Points on a hilly landscape, in no order, each with its height.
From any point a climber takes the steepest step (rise divided by distance) to one of its 2 nearest points. It stops when none of these is higher. Distance is the straight distance between rows; heights are no part of it.
fum: [  5  19   8  24 -22  30  42   8 -30  15  -4   5 -44  -1  18  46  51  66
   8  15 -33]  (h 405)
Konud: [ -8  -6  -7 -31   9 -10  -5 -16  28 -20 -35   7  20 -13 -49 -51 -31 -54
  12  47  28]  (h 285)
Lus: [-16  18  11  39   3  -4  26 -25 -50  20  -8   2 -34 -13  20  41  28  42
  43  44  -8]  (h 351)
zavil: [-18   8  27  38  24  17  -3  -9 -25   2  11 -14 -11 -17   2  21 -19  12
  10  41  21]  (h 312)
fala: [ -4  13 -31 -50   0 -21   9 -23  10 -11 -66  12  15 -22 -59 -41 -40 -46
  20  62  18]  (h 306)
demup: [ 25  16   8  19 -21  38  24  14 -11  17  10  -4 -25  24  22  58  49  49
 -18 -21 -51]  (h 423)
lida: [-12  24  33  30  26  19   8 -28 -49  37  -5 -30 -19  28  16  58   1  49
 -10 -11 -39]  (h 511)
rov: [  0  21 -12 -15  18  19  12  40  -5 -17  69 -27   6  46  18  72  -4 -25
  44  14  18]  (h 577)
rumal: [-25 -14  77   3  24  -7 -46  21 -40  16   5  -4  10 -50  17   9   2 -12
 -38 -53  19]  (h 287)
Bolu: [ 24 -11 -53 -26   8   3  -8 -24  33   3 -42  30  22 -66 -51 -47   2 -31
  31  34  11]  (h 483)
goti: [-13  33 -34 -16  14 -44  39 -55  15  21 -51  12 -10 -38  12 -41 -21  56
 -26  12   4]  (h 100)
bagop: [-16  24  10  34  18  19  -3  -8 -32  20  10  -9 -38 -11  19  45  15  32
  23  29  -2]  (h 331)
gebi: [  8  19 -38   5 -48 -23  28  -2  13  38  37 -27  26  86   8  50  27   2
 -18   0 -59]  (h 402)
Detu: [ 13 -26 -30  -4 -37  24  32  37  12 -30   8  28  -7  20 -19 -32  12  19
   3 -12  -6]  (h 263)
fad: [-44  37 -28   3  18 -58   7 -15  -8  16 -21   5  -8  29  -3 -26 -45  14
   1  28  14]  (h 53)
Nika: [-17   1  75   7  31  50   6  14 -24 -28   6 -12  21 -25   8  19 -44  30
 -23 -23  29]  (h 310)
bobat: [ 15  15 -29 -14 -41  -7  38   0   5  16  32 -34  21  80  -1  34  32 -17
  23  23 -45]  (h 358)
zutu: [ 14 -14 -33 -71  -8   6 -32  -6  -8 -24 -42  12  11  37 -49 -17 -26 -68
  30   6 -14]  (h 366)
sot: [ 36 -25   3 -40 -19  21 -18 -48 -16  -9 -21 -28  46  48 -42 -16   1 -47
  33  22 -42]  (h 420)
dusa: [ 63 -29   8  11 -42  60  23  15  -4 -17  24 -11  23  14  13  33  40  30
  13 -17 -32]  (h 463)
gusa: [ 40  -5  15   1 -14  43  26  13 -15 -27  37 -31  38  43  10  39  -4  -2
  26   3  -8]  (h 472)
dele: [  3  16  34  15   3  63  31  16 -19 -20   4  -5 -11 -39  14  33   9  58
  13  19  18]  (h 329)
Kem: [-18   1   1 -32   1  -4 -23  -3  25 -22 -30  -3  -1  -7 -49 -23 -13 -87
  31  65  33]  (h 269)
pifes: [ 39 -21 -13 -11 -23  -8   3  -6  -8 -10   4  -7  35  77 -15 -15  -5  -5
  -5 -27 -38]  (h 394)
rego: [-14  -4  36   4  12  27  -2   3  26 -14  20 -10 -11 -72  27 -13   5   7
  -8  -1  25]  (h 470)
sar: [-10 -11  43  27  24  -2 -26 -27 -25  -2   0   6   4  -7 -14 -17 -28  17
 -24   0  11]  (h 490)
Bol: [ 19  -9 -38 -10  16  -7   8 -38  59  -2 -34  10  13 -67 -17 -48  12 -34
  15  39  29]  (h 393)
sil: [  6  20  -9  24 -25  -5  21 -15 -11  29  22 -30   7  70  18  49  18  29
 -21 -12 -53]  (h 454)
pume: [-22 -10 -18 -26 -15 -36 -48  54  -3  18  36  13 -13 -25  42  -8  30 -37
   7 -62  26]  (h 357)
sofu: [-65  41   5  11  15  10  47  21  -5   0  28 -31 -33   1  27  26 -32  22
  -4  16  28]  (h 220)
fuz: [-12   7  -8  -7  -3   4 -33  52  13   0  63   5 -28 -21  35  31  24 -26
  37 -16  20]  (h 554)
Fif: [  3   6 -72 -21 -33 -14  47  21  32  -6 -34  33  -3   4 -17 -49 -17  38
 -20 -15  -8]  (h 229)
lipa: [-45  27   0  36  35 -48 -16 -39   9  29 -26  -7 -10 -20  -4  -8 -23  -2
 -14  43  27]  (h 138)
Mabu: [-14 -21 -33 -36 -12 -42 -38  33  17  12  11  10   2 -39  40 -40  19 -39
  -3 -61  28]  (h 273)
boke: [-25  25  -4 -12   8  13  25  40  -5 -25  47 -22 -10  20   3  19 -24 -35
  43  50  36]  (h 311)
taki: [-41  -7  34   9  19 -48 -59  18  -5  23  14  -3   3 -31  25  -1  -8 -46
 -28 -45  37]  (h 252)
Zib: [ 57 -44  31   0 -19  30 -14  10 -31 -16  31 -13  37   9  17  15  22   2
  15 -46 -16]  (h 498)
fetif: [ -7  22  -8   0  14  24 -13  46   0  -7  63 -11 -17   4  29  64   4 -13
  41   3  24]  (h 662)
suta: [ 15  -6 -37 -61  -3   1 -26 -13   1 -17 -59  20  10  -7 -68 -21 -27 -62
  29  32   0]  (h 334)
libid: [ -8  -2   5 -11  24 -38 -30 -33  19  15 -30  21  12 -36  -7 -45 -35  23
 -45 -34   7]  (h 395)
domo: [ 40 -16  31   8 -22  33  21  -3 -17 -22  33 -40  59  52  10  28 -15  14
  -3 -24 -26]  (h 448)
vuted: [-42  16   7  -9  20 -38 -52  17   2  29   8  15 -28   4  24  -4  -8   8
 -25 -62 -11]  (h 236)
zot: [-29 -17  49 -11   9 -27 -41  16 -14  21   1  -6   8 -60  31 -20  14 -25
 -45 -59  32]  (h 275)
Magu: [-13   3  58  25  30  17  -8 -31 -38   6 -11   1  -9 -10 -14  -1 -17  49
 -34  -4 -10]  (h 514)
Lim: [ -6  24  12  24   5   8   5 -17 -25  42  13 -35 -11  54  20  62  13  40
 -22 -31 -56]  (h 484)
Gepe: [ -5 -19 -43 -13 -47  13  57  35  43 -29  -4  30  -3   3 -11 -54   2  24
 -31 -22   1]  (h 223)
Maged: [ 11  13  -8  21 -46  36  63  31 -11  -6   1  16 -39  -7  12  33  52  58
   5  22 -14]  (h 385)
mogip: [ 55 -33 -46  -3 -49  35  27   5   2  -5  -3  14  14  38 -23  -7  52   6
  26  -4 -50]  (h 588)
Mutof: [-19  25  15  34  -9  -3  59 -14 -49  19 -12   1 -36  11  24  52  26  61
  19  19 -26]  (h 380)
Ravag: [-30  21 -17   0   6 -32   9 -14   2   1 -17   8 -13  11   3 -39 -33  35
 -19   6   9]  (h 73)
mobek: [ 45 -19 -71 -12 -47  11  43  13   3  -4 -35  38  13  49 -31 -14  29  13
   5  -2 -45]  (h 459)
Gulu: [ -3 -15   6 -10  22 -22 -26 -25  48  10 -13  10  -7 -72  33 -29  19 -20
 -25 -30  21]  (h 262)
Bif: [-18  -8  79  -1  24  22 -15  18 -41 -14  12  -7  18 -22  12  13 -27  14
 -33 -53  15]  (h 301)
tidof: [ 34   3 -69 -31 -31 -18  44  13 -16  -2 -50  31  15  54 -41 -23 -17  12
   7   8 -32]  (h 364)
mal: [-11  -5  22 -31   6   0 -34   9   4 -30   0 -10   2  28 -37  -2 -22 -98
  27  46  23]  (h 253)
Momug: [-15  12  51  12  23  63  19   7 -11 -30   3 -11  13 -45  12  27 -27  41
   3  20  44]  (h 320)
dep: [-33   4  30  14  42 -42 -31 -44  23  17 -25   1   6 -32  -8 -28 -36   6
 -58 -16  18]  (h 429)
Betul: [-46  22  16  58  39 -32 -19 -27 -16  32 -14 -16 -17  -4 -13  19 -23 -18
   3  53  24]  (h 119)
nefen: [-11  18 -49 -21  36 -42   8 -21  65   1 -22  -9  -7 -24  34 -35 -22 -48
   0  29  30]  (h 105)
siv: [  2 -17   7   5  19 -40 -48  -7  27   2 -22  14  27 -26 -34 -32 -19 -50
  -1   7  29]  (h 190)
Manet: [  5   0  47  34  28  19  -5 -36 -50   8   1 -26   4  23   5  29 -19  36
 -12   2 -19]  (h 537)
vaga: [ 39 -40  47   4  -7  32 -19  14 -36 -26  21   7  18 -19   6   6   8  14
   4 -37   5]  (h 544)
vok: [  0 -21   8  11  22 -53 -34 -12  56  -1 -21  -9  23 -53  -7 -29   4 -68
 -11 -12  46]  (h 214)
zanu: [ 16  21 -88 -32 -31 -35  38  34   9   5 -43  33  -3  31 -29 -28 -27  18
  -2   1 -23]  (h 294)
tifi: [ 35 -25 -26 -69 -18  15 -21 -36 -15 -22 -45  -3  36  53 -50 -14 -15 -54
  26   0 -38]  (h 398)
kobav: [ -2 -10 -21 -26  11 -46 -34   1  22   8 -19  21  21 -27   1 -50 -36 -10
 -19 -40  15]  (h 335)
reso: [-26   1  18  23  35 -63 -57  -7  25  12 -19  -3  21  -7 -20 -15 -33 -53
 -18  -1  33]  (h 168)
rar: [ 65 -31 -25   4 -52  57  32  19   5 -18  24  -5  15  22  -7  15  56   4
  37   2 -36]  (h 503)
Fezut: [ 27 -11 -22  -4  -4  -4 -32  10  -7   2  18   9  -2  38   2   1  14 -15
  29  -7 -17]  (h 361)
vik: [-30  23 -36  -2  21 -37 -16  -8  41  17  -4  -4 -16 -18  20 -27 -13 -22
   9  30  22]  (h 140)
nabor: [-38  36  28  17   9  11  38   6 -27  20 -14  -3 -39  15   0  18   4  64
 -30  -9 -27]  (h 286)
tori: [-31  28 -18   9  15 -42  12 -15 -33  13  -6  -4 -10  69  -2   4 -28   2
  10  29  -4]  (h 31)
selo: [ 20 -21   7   0  45 -22   0 -48  63  -7 -27   8 -12 -69  31 -22  25 -37
 -37 -19  35]  (h 288)
laget: [ 12 -29  42   1  -7  37 -13  21  -8 -23  23  10   6 -60  12  -9  11  15
   3 -25  21]  (h 504)
bik: [-26  -6  22  14  28 -44 -45  -5  38  15  -5  -7   1 -53  25 -11   4 -44
 -28 -25  34]  (h 238)
guda: [-33  29 -23 -11  -2 -45  48 -27   4   2 -40   9  -8   0  -3 -50 -39  58
 -33   4   7]  (h 85)
Fivez: [-32  22  -8  -3  10  -3  -1  20  18  -9  33 -14 -15 -10   6  -8 -10 -46
  37  55  33]  (h 362)
fuvi: [  7   4 -24  17 -53  26  53  35   6   3   4  32 -37  25  13  29  42  40
 -28   5 -30]  (h 355)
Muvo: [-41  25 -16  22  28 -30 -40  -8  34  29  10  -5 -30 -31  22   4   1 -20
   5  22  16]  (h 175)
debo: [-51  28   0   9  35 -27 -49  -7  26  37   0   2 -36 -23  29   2  -1   3
 -16 -18  -3]  (h 205)
zos: [ 50 -44 -10  -7   5   8 -54 -20  -5   2 -27  33  27 -18 -50 -16  29 -46
  41  12 -11]  (h 510)
nimo: [  6   1  13  15 -14  35  18   6 -11 -12   7   4 -30 -26   1  -2  22  54
   3   9  -2]  (h 341)
sor: [-22   3   9   9   7   7   4   4  24 -17  22 -14 -11 -36  16 -22 -13 -12
   9  32  33]  (h 425)
Tunan: [  4   1 -14   7 -50  45  68  62  18 -22  27  27 -22  20  13  32  17  28
 -39   5  -6]  (h 323)
sudo: [ 11   0   4   9 -40  55  63  32   3 -30   8   8 -22 -32   3  -2  27  57
   4  19  10]  (h 360)
mup: [ 23 -23  -8   7 -51  47  50  57  11 -36  26  21  -8  15  -3   3  16  20
 -18 -15  -8]  (h 297)
Lagel: [ 24 -13 -17   4  40 -18  18 -55  67 -12 -31   5  -2 -62  10 -35  14 -36
 -19  21  45]  (h 326)
memi: [ 28  -1 -21  -1 -31  -5  26  -8  -8   2   6 -16  21  80  -8   3  12   3
   7   7 -40]  (h 363)
Kosu: [ 49 -46   2  -3 -11   4 -42  -2 -24  -3  14   9  24  16   0  -7  25 -21
  28 -33 -23]  (h 431)
Sab: [ 44 -40  23  -4 -35  11  17  -2 -12 -22  24 -27  62  68 -11 -11  -8  -3
 -12 -36 -38]  (h 426)
bebit: [-53  42 -15   2  12  -1  39  38  -1  -7  51 -25 -29  22  20  31 -28  -5
  21  27  35]  (h 260)
vaves: [ 31 -23  53  26  16  19 -32 -30 -38   2  16 -20  26  13  10  26  -7  15
  -8 -21 -22]  (h 562)
rusa: [ 47 -15  25  16 -24  42   3   0 -15   1  19 -10   5  17  15  36  35  45
 -11 -37 -48]  (h 441)
Rul: [-38  33 -13   9  30 -40   2 -52  15  32 -41   4 -21 -39  12 -23 -11  35
 -25  25   7]  (h 117)
kip: [ 38 -28 -25 -17   8   5 -40 -19  14   1 -42  41  27 -47 -74 -29  14 -46
  33  19   4]  (h 601)
pilu: [-34  28 -17  -1   1 -19 -18  24   9  20  10  15 -44  21  16   3   6  35
 -20 -37 -18]  (h 274)
Mozil: [-43   2  48  30  42 -26 -32 -31 -11   7 -10  -2   1  -4 -12 -14 -51   7
 -47  -6  14]  (h 460)
dinu: [ 41 -45  58  19   7  12 -39 -26 -42  -7   7   7  29  -9  -8  -1   3   6
 -13 -29  -9]  (h 596)
nesar: [ 24   6   0 -20  -1  27  11  24 -10 -26  50 -29  15  49   5  39   1 -40
  47  25   1]  (h 515)
soz: [-26  29  -2  15  -1  -1  14  14 -16  16   6   1 -44  27  10  21   9  44
 -13  -8 -20]  (h 304)
Sabe: [  4 -16 -19  -7 -19  11  18   3   9 -23  -1  19  -2  -9 -21 -54  -7  23
   8   9  12]  (h 228)
kelem: [-15   3  -1 -18 -11 -12 -36  63  -5   8  59   6 -28  -8  40  31  30 -18
  10 -58  11]  (h 462)
geg: [ 50 -39   7 -16   0  16 -48 -35 -10  -2 -18  -2  35  18 -36  -4  24 -60
  42  21 -29]  (h 451)

Where does a climber stop that starts at each point below?
tori => lipa
Gulu => kip
boke => vaga
fad => lipa
memi => fetif
mal => kip
Sabe => fum
taki => fum
